The views of a scene show one set of named points, each view turned or mirrored, and shifted as a whole, with a little noise and some points left out.

Scene 1
View 1
Q176: [ 17   8 -37  17   5  47  13  27  -3]
Q529: [ 18 -50  12  -4  -1  38  18  -5   6]
Q851: [ 13  -9 -16 -10  -4  41   4   5  26]
Q914: [ 19 -16 -11   6   7  27  22   5  -7]
Q199: [  9   2 -25 -10  -6  46  -5  10  35]
Q949: [ 10  -9 -21  -6  -7  55  -4  12  34]
Q431: [  6   8 -34  -9 -11  60 -14  18  48]
Q476: [ 11  -6 -14 -14   4  10  13  -9  10]
Q156: [  8  -8 -19 -16  -9  43  -6   3  38]
Q98: [  5  15 -31 -18  -4  28  -4   2  34]
Q878: [ 15 -50  10  -7  -6  39  16  -7  13]
Q540: [ 16   1 -29   1   0  43   7  18  14]
View 2
Q176: [ 28 -17 -20   3 -24 -10 -16  -6 -23]
Q949: [  6 -13  -6   6  20 -24 -10 -22  -7]
Q851: [ 10  -4 -10   4  16 -18  -6  -9   1]
Q914: [ 28  12 -11  -3 -15  -6   4   1   7]
Q878: [ 10  28   8   1  11 -11  17 -19  28]
Q476: [ 19   7 -16  -2  13  -6   1  25  12]
Q199: [  6 -18 -11   5  26 -22 -12 -10 -10]
Q98: [  7 -20 -20   3  32 -19 -15  12  -9]
Q156: [  2 -11  -9   6  34 -23  -7  -9  -1]
Q431: [ -1 -30 -11   8  31 -29 -21 -21 -23]
Q540: [ 19 -13 -12   3   0 -14 -11  -6 -12]
Q529: [ 16  20   3   3  -3 -12  11 -24  19]
View 3
Q176: [ -7 -24 -17  30 -47  17  30  38 -13]
Q431: [-27   1 -20  23   5   2  46  43 -35]
Q476: [ -4 -13 -20  -2 -12  16   7  -3  -2]
Q199: [-16   0 -19  17   1   5  33  28 -24]
Q851: [ -9   3 -16  18 -12   7  23  15 -17]
Q914: [  6  -8 -11  20 -38  17   5   2  -3]
Q156: [-22   4 -21  11  11   4  37  27 -28]
Q949: [-11   8 -14  27  -7   4  31  26 -25]
Q529: [  8  19  -1  36 -26   7   5  -2 -14]
Q540: [-10 -10 -15  21 -23  11  27  28 -18]
Q878: [  9  27  -1  29 -16   5  -2 -15 -13]
View 4
Q851: [ -6  21 -13  -6   7   9  -1   0  12]
Q98: [-11  21  -8 -25  29   0  -2 -15   4]
Q529: [ -3  24 -26  21 -19   8  -8  12  25]
Q949: [ -5  23  -8 -12  13  23   4  11  14]
Q914: [-14   3 -22   6 -20  -8 -12  -3   8]
Q156: [ -2  30 -11 -10  23  13   2   1  17]
Q476: [-11  15 -24  -3   7 -21 -16 -20  10]
Q878: [  2  34 -28  29 -14   3 -11   5  32]

Which points are out of place in each view (at most two, in the order of its rows)? Write - if all are in place.
view 1 -> Q529
view 2 -> -
view 3 -> Q156
view 4 -> -
